Points on a hilly landscape, in no order, each with its height.
From any point a ball rolls to the lowest of the 4 points nearest to it. It stops when none of these is lower. Distance is the straight distance between rows; heights are no part of it.
k_317: [141 166 106 164 135 121 229 171  75 172 114 130 116  47 170 116  81 131
 132 180 142 144 160 177  91 168 177 103 114  88 117  92 101  98 173  98
 185 108 189 101 142 180 101 112  70 171 130  98 130 156]  (h 572)
k_579: [109 121  95 194 119 107 101 104 113 182 149  74 117 166 150 130 167 119
  85 118 140 171 112  88 204 105 205  87 136 145 147 113 218 115 112 121
 175 140 144 105  74 163  86 147 191  95 163  68 192  77]  (h 554)
k_108: [204 122 110 137 136 157 187 146 128 124  74 140 134 110 163 133  95  98
 106 107 126 163 100 164 162 182  97 166 139  99 109 134  68 102 123 131
 151 166 119 149 130 121  98  91 105 111 144 116  89 143]  (h 557)
k_68: [116 145  84 159  49  89 164 154 127  67 154 126 169  95 112 141 154 107
 176 146 139  87 105 185  96 114 195 133 108  82 111  77 101 171 165 111
 163 128 243 156 117 154 165  69 147 178 147 142 114  77]  (h 104)
k_148: [165  90  95 117 120 146 136 128 143 120  58 104 155  97  98 159 119 101
 170 125 114 174 112 140 141 163 107 141 116 121 138 112  82  75 122 152
 139 168 112 133 134 136  86 135 161  95 105 118 125 156]  (h 536)
k_523: [137 139  84 122 110  96 171  99 105  56 142  95 126  84 111 159 189 157
 179 126 171  77 160 162  62  44 164 172 122 101 137  93 168 132 153 122
 122  78 179 153 171  78 169 112 105 176 125 137 132 137]  (h 562)
k_636: [143 137 113 111 117 166  97 133 164 105 130 169 127 176 126  98 180 129
 135 133 124 112 123 102 107 114 100 148 120 164 104 128 121 131 129 143
  78  90 118 148 129  86 151 111 120 124 156 182  60  78]  (h 615)
k_870: [142 140 114  62 124 170 106 121 135 115  98 113 151 118  66 163 152 131
 157 126 158 167 125  93 128 140 117 133 133 174 117  91 151 105 119 146
 126 184 115 149 135 135 125 153 141  86 115 125 128 161]  (h 446)
k_459: [131 124 171 136 128 125  52 128 159 148 131 134 117 204 146  86 148 161
 136 113 115  87 139  95 114 121 105 152 114 151 129 115 183 174 115 143
  81  64 142 104 100  99 164 104 166 125 138 177  77  78]  (h 530)
k_528: [146  93 149 174 144 119 146 134 126 111 149  86  89  90 111 130  79 104
 127 124 113 125 137 154 121 141 108 135 133 117 159 104  90  92 143 141
 169 122 124  90 176 151  75 131 148 133  55 115 155 165]  (h 565)
k_733: [180  66 124 163 144 159 146 150 111 120  87 129 130 124 125 130  93 106
  81 126 112 147 149 156 192 164  97 126 112 100 138 122 124  69  92 160
 159 139 106 105 145 188  39 116 125 135  71  87 138 155]  (h 546)
k_359: [132 136 127 194  96  81 148 136 133 180 151 138 152 154 214  71  76 128
  93 143 142 153  91  79 212 144 176 114 126 139 128 165 191 138 131 109
 152 123 128 112  89 129  86 125 150 144 160  80 155 106]  (h 694)
k_975: [110 139 171 125 155 115 126  90 118  93 163 125  80 121 121 111 105 149
 169 105 113  74 138 159  77 109  76 148 127  95 143  93  78 108 145 110
 122  84 145 110 143 112 157 119 124 146  79 167 120 132]  (h 556)
k_824: [139 139 164  50 162 140  95  96 108 120 158  91 115 210 110 126 169 149
 104 101 126 144 124 138  84 105 141 140 140 144 131 107 189 133 145 140
  77 172 101 144 135  63 149 107 115 123  81 128 114 123]  (h 408)
k_966: [144 157  84  54 134 152 142 117 150 104 139 132 153 145 122 103 204  96
 157 122 131 172  97  80 112  96 121 142 132 174 131 115 133 109 143 144
  94 200 137 139 140  74 132 145 104 147 111 139  75 141]  (h 481)
k_530: [ 97  91  94 190 142 129  70 121 131 153 146  95  96 179 141 135 119  90
  62 102 118 162 112 117 172  86 179  76 164 131 147 148 217 135 111 140
 128 148  97  82  79 132  96 153 148 123 134  82 169 115]  (h 498)
k_799: [ 95 125 116 170 129 119  75 162 163 150 140 128 139 168 146 130 117 114
  89 123 134 158  94  86 161 121 142  77 148 170 136 171 188 157 106 149
 108 159 113 114 121 145 127 142 129 108 165 131 155 122]  (h 328)
k_147: [106  97 161 131 143 119 119 108 136 134 115 130 146  68  93 156  96 110
 100 167 134 127 157 155 102 153 109 110 109 129 140 151  88  88 129 121
 158 115 106 134 166 175 116 107 137 114 120 153 164 143]  (h 504)
k_601: [152 130 103  51 170 146 133  90 118  79 136 123 104 194 139 122 160 196
 191  72  86 134 151 157  82  78 130 167 160 131 119  92 122 116 120 138
  77  90 127 126 136  78 142 127 109 170  95 170 100 111]  (h 500)
k_543: [133 125 119 104 137 166 111 125 152 110 104 152 133 132 108 117 130 109
 135 149 131 143 102 129 123 132  91 135 116 166 112 154  93 116 125 155
 122 142 102 163 130 122 144 117 124 112 145 168 101 123]  (h 650)
k_169: [162 129 101  90 150 153 152 124 123  77 100 121 111 131 134 106 117 154
 203  89  87 122  97 173 107 100  94 172 136 112 123 117  43 119 123 129
 125 123 137 129 118 103 141 127 134 126 112 147 112 139]  (h 578)
k_408: [169 120  93  86 120 159 125 143 142 106  78  94 153 114  87 168 145 125
 180  91 135 181 114 107 122 147 103 121 127 136 134  81 138  76 126 139
 135 193 123 131 113 109 107 175 144  84  96 104 115 173]  (h 496)
k_345: [114 116 190 127 136 120  54 129 150 154 124 142 108 165 109 128 120 136
  87 136 143 104 147 123 110 141 110 106 102 153 143 157 173 177 114 134
 122  91 103 122 111 134 154 126 172 106 124 156 145 129]  (h 553)
k_565: [130 139 161  86 127 144  88  85 133  92 139 121 109 148  77 143 193 159
 131 154 165  76 167 122  78 106 127 161 112 132 135  93 182 144 116 115
  94  85 111 151 162  82 148 119 128 112 110 127 115 144]  (h 508)
k_73: [133 164 142 144 125 112 150 143 119 161 153 139  67  77 127 119  92 133
 115 169 144  88 197 125  71 133 122  88  98 128 135 113 141 134 140 115
 177  82 145 109 151 136 163 123 106 134 101 134 147 168]  (h 579)
k_64: [147  88 144 142 137 141  89 147 133 153 146 125  68 172 143 118  84 127
  92 115 132 119 120 130 151 139 115  97 151 135 140 153 154 148 134 141
 144 104  92  99  81 128 123 126 147 121 111 123 135 151]  (h 505)
k_617: [ 77 134 119 169 112 102 118 133 159 146 185 124 153 149 143  96 147  99
 102  99 127 144 106  43 166  99 156 102 164 166 146 163 161 149 117 148
  99 195 121 118 127 110 141 185 117 131 155 104 138 129]  (h 484)
k_557: [108 127 134  96 151 143  61  98 153 104 127 125 116 182 105 114 178 122
  90 127 153 164 110  99  96  89 113 127 128 174 135 129 169 135 126 160
  72 154 113 132 148  91 158 124 126 133 118 170  89 117]  (h 310)
k_304: [120  94 119  83 101 138 105  69 124  92 100  96 159  90  77 144 187 115
 183 162 134 152 109 145  93  87 119 179 101 108 134 104  88 118 172 135
 119 139 135 135 158  94 147 107 198 152  96 149 135 134]  (h 600)
k_339: [143 137 114 103 138 165 146 108 122  95 108 143 114 121 107 110 128 147
 182 127  99 108 117 171 102 104  86 176 125 115 104 114  49 122 128 119
 127  96 126 142 134 106 147 105 133 121 133 162 108 116]  (h 551)
k_438: [141  93  97 106  76 100 197 147 101 156  73 112 182  14 112 187 107  89
 172 151 114 102 174 161 103 158 190 131 108  88 151 114  79  92 167 114
 160 143 157 126 144 179 105 108 132 128 120  94 141 124]  (h 604)
k_10: [100  94 128 184 167  95  83 138 157 124 141 144 121 136 178 110 103  93
  44 121 106 157  64 126 127  92  96 104 133 140 139 180 114 148 109 152
  92 158 114 118 128 120 151 120  88 139 164 153 106 120]  (h 245)
k_701: [118 171 117 168 116  95 180 113 122  95 171  81 101  69 121 123 109 137
 197 121 132 103 110 135  43 105 162 129 131  74 142  97 124 118 160 141
 157 119 223  94 159 120 170 125 127 172 112 153 128 128]  (h 429)
k_622: [ 57 156 100 214  79  47 134 128 118 174 159 103 176 120 177 127 146 108
 118 122 118 151 139  60 227 141 170 108 149 145 142 135 183 124 112  94
 142 154 129 112 150 165 113 158 145 128 169  74 211  94]  (h 849)
k_285: [ 87 139 140 146 138 119  43 130 164 133 128 125 156 177 122 128 158 120
  72 128 142 148  99  87 124 113 131  97 126 175 137 151 185 170 105 158
  87 141 127 119 130 126 159 133 146 107 152 166 131 101]  (h 166)
k_590: [147 134 145 124 150 125 158 136 114 107 145 116  77  99 132 132  81 157
 178 111 121  95 129 176 100 132  80 141 151 103 135 113  67 123 126 116
 160 106 129 104 130 126 118 135 128 127  86 130 146 171]  (h 542)
k_705: [ 70 117  92 150 164 100  92 120 167  96 126 156 139 111 141 146 166  59
  90 150 107 187  65 101 131  94 111  92 109 159 125 154  96 131 106 159
  97 188 133 144 153 124 131 132  88 149 158 168 117 122]  (h 295)
k_104: [159 125 131  69 130 113 156  98 115  87 130  76 145  96  99 167 171 145
 207  89 127 129 124 165  77  88 140 179 122  94 160 107 110 128 159 131
 116 124 138 130 165  78 147 146 172 155  75 130 149 135]  (h 597)
k_20: [153 147 159  80 131 116 157 152  89 162 134 164  69 130 141 126 108 189
 168 147 131  83 175 151 128 169 129 113 119 107 128 144 124 198 112 100
 163  57 114 125  87 143 126 145 107 151 115 102 156 158]  (h 537)
k_301: [140  67  96 159 156 158 120 133 154 110 106 107 123 136 127 138 100  93
  99 115 117 181 117 136 156 142 108 107 140 140 142 138 125  86  92 160
 138 168  98 117 145 162  66 123 123 122 107 105 141 155]  (h 501)
k_544: [ 67 117  98 224 127  96 135 167 138 128 161 148 172 117 148 148 116  85
  67 128 103 159  97  83 222 117 146  99 159 104 114 140 151 130  76 134
  99 161  87  97 148 145 109 166  82 161 158  76 141 122]  (h 568)
k_615: [123 130 156 151 112 108 114 138 164 153 163 139 145 171 184  61 110 116
 122 118 104  94  89  60 143  90 134 112 134 175 136 166 158 162 135 146
  89 128 138 122  98 103 143 132 118 134 165 137 107 113]  (h 510)
k_988: [112 148 161 150 123 115 174 111 117 116 151 118 125  66 110 122  86 128
 156 149 131  84 137 178  78 136 103 143 111  86 141 109  67 108 151  97
 174 107 149 127 145 143 142 104 124 130 125 140 136 146]  (h 576)
k_640: [119 127 139 144 115 112 145  96 132 103 151  96 116  56  89 148 118 120
 157 135 141  84 149 136  48 103 118 133 100 111 152 102 117 109 169 129
 147 115 143 124 184 121 156 113 139 140  95 153 144 151]  (h 509)
k_445: [107  81 163 159 169 103  77 161 124 163 113 137 121 126 133 154  97 119
  37 163 129 148 170 155 156 156 142  68 113 131 135 164 141 126 107 108
 144  75  94  99 135 192  99 145 133 135 106 127 182 121]  (h 589)
k_785: [ 98 152 118 171 111  83  72 129 113 198 132  77 142 173 154 151 159 133
  90 126 150 168 105  76 173 129 165  77 122 179 140 120 213 140 116 123
 153 159 164 121 110 169 131 131 202  82 176 106 192  85]  (h 570)
k_274: [160 107 121 137 114 124 178 144 123 124 111  89 126  53 107 162 104 119
 180 111 111 109 141 156 101 143 128 142 128 103 169 105  78 102 140 129
 172 123 131 108 163 136  96 146 146 120  83 100 157 169]  (h 563)
k_300: [161 153 180 142 147 112 201 117  70 121 147 105  98  97 151 130  69 163
 141 125 140 114 122 197 142 169  85 160 163  55 101  89  43 123 108  92
 177 105 163  99 116 137  82 125 106 150 113 116 122 166]  (h 564)
k_986: [143 131 129  96 151 148  77 109 143 134 153 128  96 223 162  93 151 174
 146  88  65  96 137 103 103  99 131 133 152 141 119 103 160 144 136 146
  46  91 142 101 109  80 174 116 103 168 121 165  72  97]  (h 457)
k_17: [161 117 189 121 132 109  83 139 105 181 141 131  93 169 176  82  78 163
 120 153 129  94 131 145 161 167  86 114 120 101 110 151 142 177 141 108
 124  64 120 112  65 137 147 119 145 132 143 155 111 116]  (h 599)
k_934: [114  87 126 146 144 148  73 146 146 141 138 108 100 172 114 159 112 108
  80 117 129 154 136 116 151 133 137  80 146 166 140 137 176 119 104 154
 136 145  90 114 115 161  91 145 146 104 111 109 163 145]  (h 433)
k_244: [ 83 155 162 223  95  54 130  93 131 157 174 115 141 140 187  78 112 117
 113  85 121 122 103  46 206  73 185 141 161 143 139 145 131 128 114 112
 128 130  99  96 113  92  89 173 173 143 140  68 177 120]  (h 782)
k_196: [109 146 171 118 153 119 142  69 123  67 162 101 100 127 128  94 113 160
 194  95  80 104 100 180 101  99 107 173 139  62 119  73  32  92 151 112
 117  98 184 113 130 117 143 123 135 164 102 171 104 111]  (h 590)
k_660: [115 121 130 103  98 134 159 102 121 126 107 135 159  52  83 162 113 117
 149 165 138  91 158 156  77 137 123 136  92 122 134 122  96 106 149 119
 149 113 117 153 155 148 137 101 135 122 127 138 156 144]  (h 399)
k_984: [145 122  82  64 127 151 140  94 111  61 108 128 137 142  96 144 193 197
 206 112 143 138 153 156  86  58 141 193 141 126 108  93 107 129 112 100
  98  81 122 133 138  57 126 137 142 147 115 136 110 120]  (h 527)
k_591: [123 183  91 135 134 104 161 114  99 110 160 106  70  93 122 146 123 161
 158 136 154  91 169 131  47  71 140 124 110 107 123  88 170 136 146 149
 147  97 197 116 163  97 185 124  91 144 112 143 148 157]  (h 495)
k_251: [147 153 172  95 123 123 119 127 121 158 153 131  70 132  92 152 143 146
 124 152 137  70 178 113  88 144 138 105  99 145 130 115 178 178 116 120
 147  82 108 137 136 108 149 133 133 109 109 102 161 160]  (h 550)
k_230: [147 113 199 149 168 127  96 134  90 157 135 138 110 131 158 100  80 143
  54 156 154 133 137 183 147 182  73 127 138  81 109 161 106 131 144  99
 149  96 114 126 105 160 142 123 116 136 141 158 114 131]  (h 635)
k_472: [148 168  94  73 126 157 175 138  97 119  56 175 148 113  84 140 125 169
 203 126 130 106 147 174 123 143 138 166 112 125 102 145  89 152 104 106
 126 116  91 153 103 126 132 126 112 102 145 128 111 111]  (h 352)
k_872: [ 92 151 157 147  92  93 121 146 170 158 154 151 188 167 165  81 161 129
 127 131 139 105 107  58 163 127 126 113 126 185 142 160 168 168 141 140
 101 135 162 146 148 138 129 115 134 116 174 157 129  75]  (h 622)
k_168: [164 146  92 115  98 169 139 173 128 151  99 132 141 155 115 143 139 133
 130 103 144 168 168  79 169 197 127  94 160 152 140 106 178 101 100 142
 140 180 121 138  92 178 102 172 129  72 121  83 125 148]  (h 663)
k_506: [144 116 113  98 120 172 140 166 114 155  76 146 145 127 101 168 109 133
 120 135 133 166 172 101 161 197 147 108 135 142 126 121 143  75  98 144
 136 146  95 138 115 192  73 158 127  87 100 102 134 148]  (h 639)
k_650: [117 132 136 134  79 100 169 103 136  69 173  88 159  66  98 122 153 106
 196 128 116  94  99 167  83 114 175 157 137  57 158 112  58 149 173 117
 143 122 201 117 146 116 165 123 170 162 113 139 137 115]  (h 330)
k_151: [112 124 126  96 121 128 202 101  69 142  62 119 133  49 124 157  88 141
 132 123 134 120 159 239 113 180 173 180 117  66 103 139  67 117 183  62
 157 149 152 143 127 165 130 107 117 127 144  67 103 120]  (h 664)
k_600: [116 132 147 164 122 107 130 157 159 155 148 159 170 135 186 112  99 108
  84 145 131 142  91  97 186 150 136 104 132 141 123 193 152 156 127 149
 110 146 119 149 122 129 112 133  94 123 183 128 127 106]  (h 547)
k_344: [122 127 106 146 123 132 136 180 120 161 116 155 170 145 176 130 114 126
  90 141 141 178 133  92 221 217 177  91 152 127 112 172 183 104 125 155
 102 155 134 144 129 204  94 156 110 120 153  99 135 106]  (h 755)
k_363: [120 123  99 106 116 106 176  92  98  61 133 123 147  86  90 140 149 174
 221 102 133  76 155 178  74  63 134 185 122 101 126 108  91 140 134 100
 137  87 161 131 139  96 143 117 133 158 125 146 145 131]  (h 552)
k_729: [183  99 153 129 169 161 152 144  79 150 105 136 117 121 147 121  77 137
  61 144 147 154 137 190 170 204 103 148 150  87 100 152 106 106 141 123
 160 121 104 132 129 163 102 106 110 136 133 111 112 144]  (h 574)
k_945: [133 145 158 125 147 141  96 139 150 130 101 181 161 132 125 105 143 112
  87 162 132 141 132 142 144 155  98 131 104 142  94 178 108 137 136 139
 103 103 126 173 129 134 164 104 118 115 184 182  91  76]  (h 534)
k_668: [133 127 173 142 166 137  84 107 145 109 118 149 116 139 141  91 121 112
  80 127 114 127 122 151 117 112  50 156 117 114 105 140  69 115 126 125
 115 108 134 146 113 130 174  92 119 124 161 205  72  95]  (h 503)
k_883: [189 110 120 172 147 117 198 168 112 130 120 100  85  76 120 151  98 122
 160 111 108 115 172 151 130 126 126 129 129 103 147  78 110 102 133 129
 181 109 142  80 162 136  79 169 137 129  42  74 158 174]  (h 531)
k_2: [130 107 107 105  95 138 157 106 121 100  89 116 161  84  92 144 139 125
 198 145 109 118 113 184 106 109 118 185 113  93 120 113  40 131 153 111
 154 128 149 146 134 113 143 114 175 117 118 123 137 110]  (h 603)
k_421: [ 99 150 177 138 140 115 113 100 126 111 152 162 112 104 104 104 120 132
 134 136 134  54 186 158  73 124  73 139  95  94 144 113 107 124 127  98
 139  76 134 117 127 119 174  97 122 135 108 175 110 135]  (h 616)
k_137: [111 122 124 138 153 121 110 102 159  98 119 163 133 120 154 122 174  50
  71 158 107 152  96 124 132  92  83 137  97 158 102 166  57 119 144 151
 110 142 159 171 127 100 136 103 101 145 170 178  79  89]  (h 349)
k_602: [122 191 105 160 117 111 200 153 109 131 144 121  96  70 145 129  88 148
 168 159 148 106 153 158  63 120 134  98 107 104 123  94 126 114 161 125
 191 102 190 112 140 157 150 107  87 155 133 146 144 149]  (h 543)
k_367: [133 106 172 130 112 130 100 149 134 197 132 108  99 176 141 140 130 142
  98 144 146 138 135  94 176 161 180  79 121 159 135 142 195 149 123 119
 170 108 112 126  80 162 102 140 198 112 127  94 172 106]  (h 511)
k_12: [132 133 154 100 140 148 119 120 128 123 142 132  80 132 101 131 105 144
 152 120 129  86 154 147  88 127  89 129 120 125 133 124 119 142 131 121
 138  95  97 133 136 119 144 126 132 114  92 139 144 163]  (h 502)
k_757: [169 126 143 126 147 148 139 107 134 102 110 116  92 125 163  95  99 110
 122 118  97 142  80 166 125 125  73 168 136 105 105 125  31 102 138 135
 136 138 142 138 126 117 142  84 116 127 144 158  87 134]  (h 577)
k_482: [104 148 116 197 125  71 123 106 143 201 114  97 124 154 196  93 103 132
  97 135 149 166  80  86 187 118 179  89 101 164 137 152 206 127 126  89
 173 112 142 107  76 134 105 120 194 125 161 105 163  83]  (h 617)
k_816: [117 144 104 113  95 108 115 137 149 140 179 129 163 141 121 106 193 107
 121  96 157 146 135  39 183 148 135 115 169 188 141 121 176 144 126 159
 115 218 158 141 135 141 153 167 106 108 156 118 137 141]  (h 598)
k_423: [147 162 121  55  99 148 157 139  99 135  88 126 155  72  60 205 154 163
 176 123 156  95 177 113  93 126 156 140 106 133 130  83 145 131 108 122
 145 138 119 154 131 129 106 167 116  88 120  76 161 170]  (h 261)
k_228: [162 164 110  82 118 175 140 160 158 123 143 158 133 178 142  94 161 143
 173 107 110  98 103  89 125 122 114 141 153 163 115 128 130 157 128 144
  89 124 126 146 120 104 135 132 105 123 150 144  82 116]  (h 555)
k_879: [183 169  97 143  83 133 196 190 145 128 110 177 164 140 168 117 139 117
 146  79 136 114 130  72 174 180 117  97 162 122 149 135 138 123 109 131
 116 186 130 136  89 120 111 169  87 101 142  73  88 150]  (h 681)
k_488: [ 91  87 149 172 178 100  48 127 148 119 132 121  97 141 122 146 100 101
  54 115 129 139 131 155 105 121 105  81 127 147 152 146 135 132 108 144
 119 129  94  99 140 145 118 125 140 121  95 159 166 138]  (h 507)
k_236: [102 143 146 121 138 116  49 110 135 142 157 103 131 210 119  97 179 131
  86 100 145 142 106  82 106  83 156 115 144 175 140 141 216 164 133 160
  71 162 142 118 125  83 161 129 147 111 143 137 114  98]  (h 286)
k_606: [111 102 150  93 164 128  93  87 136 110 133  82  92 159 109 126 127 121
 114  89 113 170 113 146  73 108 110 130 125 149 154 130 143 107 147 156
 100 177  90 126 155  98 135 115 133 135  67 150 136 139]  (h 466)
k_745: [109 132 136 102 126 144  69 141 147 141 126 126 145 165  88 159 149 133
  94 138 159 157 126  80 145 149 136  93 139 184 122 139 174 133  99 148
 118 157 113 141 140 164 126 140 142  93 145 145 159 133]  (h 324)
k_154: [120 146 162 111 133 148 159  93  98 136  95 146 128  99 107 104 116 132
 124 144 131 114 152 205 108 148  94 182 115  75  83 135  62 118 158  62
 153 107 134 171 120 142 166  87 119 129 161 145 100 103]  (h 596)
k_229: [109 106  63 109  95 138 147  95 105  59 115 165 148 121  97 148 172 191
 202 139 134 105 179 169  88  70 145 200 127 113  96  96  76 135 105  68
 120  68 123 145 112  83 135 101 129 161 151 147 114  91]  (h 549)
k_972: [116 140 112  70 103 158 136  96 121 105 102 138 148  91  58 167 159 150
 169 161 154  86 154 143  84 104 125 157 101 135 124 109 130 131 122 109
 122  94 107 156 150 103 136 113 134 122 130 131 141 138]  (h 394)
k_926: [109 142 115  65 150 138  99  95 137 105 143 103 138 162 103 125 197 116
 108 122 157 201  95  89 123  94 130 126 135 177 131 110 172 111 135 163
  90 221 121 140 153  95 147 134 117 134 115 138  99 148]  (h 406)
k_958: [146 105 113 122 147 165 141 133 137 126  76 145 149 109 122 148  97 100
 119 149 125 168 109 143 150 170 105 129 128 138 113 154  81  90 117 150
 137 166  94 158 135 155  98 112 124 102 140 140 118 142]  (h 573)
k_836: [130 128 162  91 147 143  79 117 119 144 153 113  66 202 122 118 127 143
 135  96 118  91 127 117 108 120 126 109 147 142 129 127 178 169 138 138
 104 103 113 119 106  90 154 129 150 110  96 132 134 133]  (h 478)
k_476: [ 72  95  70 182 163 115  83 133 166 116 138 117 128 132 129 148 122  83
  88 126 101 202  85 112 135 103 127  81 152 137 134 138 147 115  76 151
  93 193  93 111 160 151 109 141  90 144 146 121 136 139]  (h 378)
k_120: [164 110 155 105 122 153 145 177 110 186 121 145  77 135 126 149 105 141
 117 150 130 109 186 125 148 184 152  95 122 133 129 129 151 151 117 113
 170  88  79 121 105 164  95 154 139 125  85  70 165 159]  (h 517)
k_538: [181 111 133 115 140 165 173 166  84 144  80 152 115 106 137 144  78 150
 113 134 132 134 156 187 155 196 115 141 128  95 127 134 104 100 121 121
 163 117  85 120 114 158  77 132 111 120  99  82 121 161]  (h 544)
k_418: [189 151  68 110 118 149 179 151 132 108  37 151 151 115 132 143 128 112
 185 104 120 149  87 150 147 150 116 140 119 119 119 119  66 106 119 129
 140 175 119 156 107  93 114 137 114  86 124 111  91 139]  (h 532)
k_276: [125 115 128 193 151  64  80 141 118 183 117 122 157 149 232  85  71 129
  47 169 140 176  76 139 199 156 164 113  93 119 116 171 193 157 135  94
 132  90 132  97  87 126 103 125 139 141 160 106 147  94]  (h 707)
k_327: [119 134 140 127 138 121  94 102 136 165 167 112 111 207 160  68 125 126
 118  82  77 107 107  58 113  71 168 115 154 163 142 147 179 154 155 146
  57 146 134 102  95  68 170 130 121 159 138 125  86 109]  (h 388)
k_192: [ 72 124 129 124 130 113 123 116 163 108 176 184 155 127 140 113 197  75
  96 149 115 127  91  66 146  83 111 107 119 171 137 169  93 143 128 153
  91 163 140 144 129 102 123 154  86 153 155 157  85 114]  (h 54)
k_4: [ 98 116  81 156 149 143 112 181 108 146 107 146 169 146 152 156 112 107
  68 145 111 189 126 108 225 185 173  88 140 103 100 152 187  92  91 137
  93 140 116 121 144 218  82 136  83 138 139  96 140  92]  (h 816)
k_847: [148 155 138  59 134 162 125 118 119 108 128 120 103 142  78 159 151 171
 176 110 138  92 148 128  85 114 120 148 126 139 123 103 148 152 113 128
 124 103 104 144 139  95 131 151 135 100  98 115 141 161]  (h 456)
k_325: [ 64 123  75 165 129 116  78 158 149 140 146 125 153 139 120 163 141  95
  82 128 119 188 101  69 174 129 154  71 162 154 122 119 177 123  84 139
 100 185 117 116 143 179 127 160  94 119 161 134 162 123]  (h 452)
k_468: [147  91 141 198 139 108 112 131 124 153 167 137 111 145 205  86  46 103
  59 122 118 134  89  98 168  96 114 121 156 120 121 159 136 153 121 146
 107 145 115  92  90 104 131 113  94 156 167 127 100 142]  (h 377)
k_554: [136 142 133  84 142 151 114 111 125  97 142 150  87 161 103 119 146 186
 181 110 118  79 151 148  83 103 100 160 132 115 113 112 117 149 106 110
  99  59 118 124 130  99 157 121 122 132 126 161 121 130]  (h 499)
k_810: [ 34 116 166 177  99  81 137 143 140 152 176 152 192 116 158 136 146 127
  79 113 112 138  96  62 225 116 141 138 158 116 138 158  95 149  99 124
 113 161 102 123 135 124 104 184  92 129 151  92 155 127]  (h 709)
k_629: [ 84 148 131 141 168 111  82 136 162 114 105 178 171 114 143 153 161  74
  61 172 122 169  96 125 163 128 102 106 103 150 100 169  99 139 123 139
  92 141 137 174 140 132 151 113 102 124 182 199 108  79]  (h 392)
k_546: [144  60 161 145 150 133  98 157  99 189 117 153 113 146 158 112  95 146
  53 177 147 147 147 151 194 190 164  86 108 120 116 173 158 136 141 115
 143  69 105 107 111 189  87 152 141 144 107  96 154 122]  (h 657)
k_789: [175 103 117 122 135 168 140 171 129 134 122 105  74 155 119 160 110 126
 128  98 120 129 163 133 140 144 118 112 139 141 140 106 164 113 111 130
 165 131  93 112  96 121  79 169 137  96  59  64 150 174]  (h 492)
k_85: [105 132 158 138 111 117 158  80 121  96 142 126 133 100  99 100 133 132
 169 135 108  92 131 187 102  90 104 186 114  56 101  79  33 107 137  60
 154  92 188 142 114 123 160  84 139 148 142 155  99  85]  (h 638)
k_849: [118 105 156 137 125 123 124  88 142  92 130  95 116  90  99 124 115 119
 150 133 117 124 111 156  88 126  99 152 118 113 150 113  53 106 158 132
 147 128 122 129 168 132 136 112 167 119  92 160 139 141]  (h 571)
k_83: [157 110 124 185 110 140 175 171 139 133 150 173 174 123 180 118 101  99
  79 109 131 138 122  70 206 161 130 118 156 113 130 171 146 126 101 150
 117 178 106 119 115 116  89 140  92 143 152  68 103 147]  (h 660)
k_141: [162 151 132 112 121 153 160 176 124 152 109 172 148 139 164 111 109 124
 117 135 140 137 111 120 182 205 136 123 137 135 104 183 135 135 139 149
 111 149 104 171 117 146 114 131 108 111 175 122  93 120]  (h 662)
k_985: [111 145 135  85 110 123 112 106 153 130 197 134 145 188 147  79 216 117
 101 114 124 132 121  44 104  71 153 129 146 184 149 125 162 143 141 145
  58 152 139 121 146  75 147 143  99 167 131 141  65  92]  (h 405)
k_952: [153 136 112 131 112 155 117 156 140 161 157 109 107 194 146 103 127 127
 131  96 124 125 112  69 156 135 147 108 162 154 138 139 196 152 124 145
 136 169 128 118  80 118 131 148 150  94 139  81 130 135]  (h 632)
k_887: [128 165 115 159 100 117 190 150 116 148 127 109 137  45 134 140  91 117
 141 172 137 112 140 153  52 140 167 105  94 108 132 100 112  89 173 126
 186 112 192 117 154 171 145  79 111 146 144 150 137 137]  (h 575)
k_187: [115 108  86 101  73 118 158  99 116  81 117 109 166  63  90 174 183 131
 197 150 156  78 145 163  79  70 142 171 106 102 135  89 123 138 157 103
 129 100 165 152 157 102 150  97 146 164 123 126 142 134]  (h 493)
k_712: [153 164 134  85 103 169 126 166 135 153 113 141 121 180 114 117 140 158
 151 123 137 117 120  92 143 172 131 124 134 153 122 141 169 166 118 139
 128 133 110 149 114 152 127 133 152  98 148 118 125 122]  (h 595)
k_651: [131 146 120  73 106 153 171 128 103 135  81 158 145  71  82 164 112 147
 173 143 134  97 169 167  96 153 132 150 103 113 129 133 100 123 128 107
 149 119  97 153 121 145 120 127 124 108 125 121 145 149]  (h 317)
k_140: [116 134 115  99 111 158 150  92 116 108 102 164 147 107  85 124 141 141
 158 162 125  95 162 180 100 120 105 178  94 107  96 126  83 125 129  85
 134  86 113 164 126 118 163  80 135 124 155 158 106  97]  (h 506)

Call two points neighbours if one is among the 4 nearest of the other. Go from one point of each pair to the other, from neighbour to neighbour, staying as low as possible. Name the highest point that can't be avoided.
k_68, k_285 => k_187
k_285, k_423 => k_870
k_192, k_10 => k_705

For each start below, name the point where the ball stops.
k_154 => k_423
k_528 => k_285
k_849 => k_423
k_975 => k_423
k_590 => k_423
k_622 => k_285
k_459 => k_285
k_482 => k_285

Write out the way that a ball takes from each point below.
k_363 => k_187 > k_972 > k_651 > k_423
k_20 => k_12 > k_847 > k_972 > k_651 > k_423
k_523 => k_187 > k_972 > k_651 > k_423
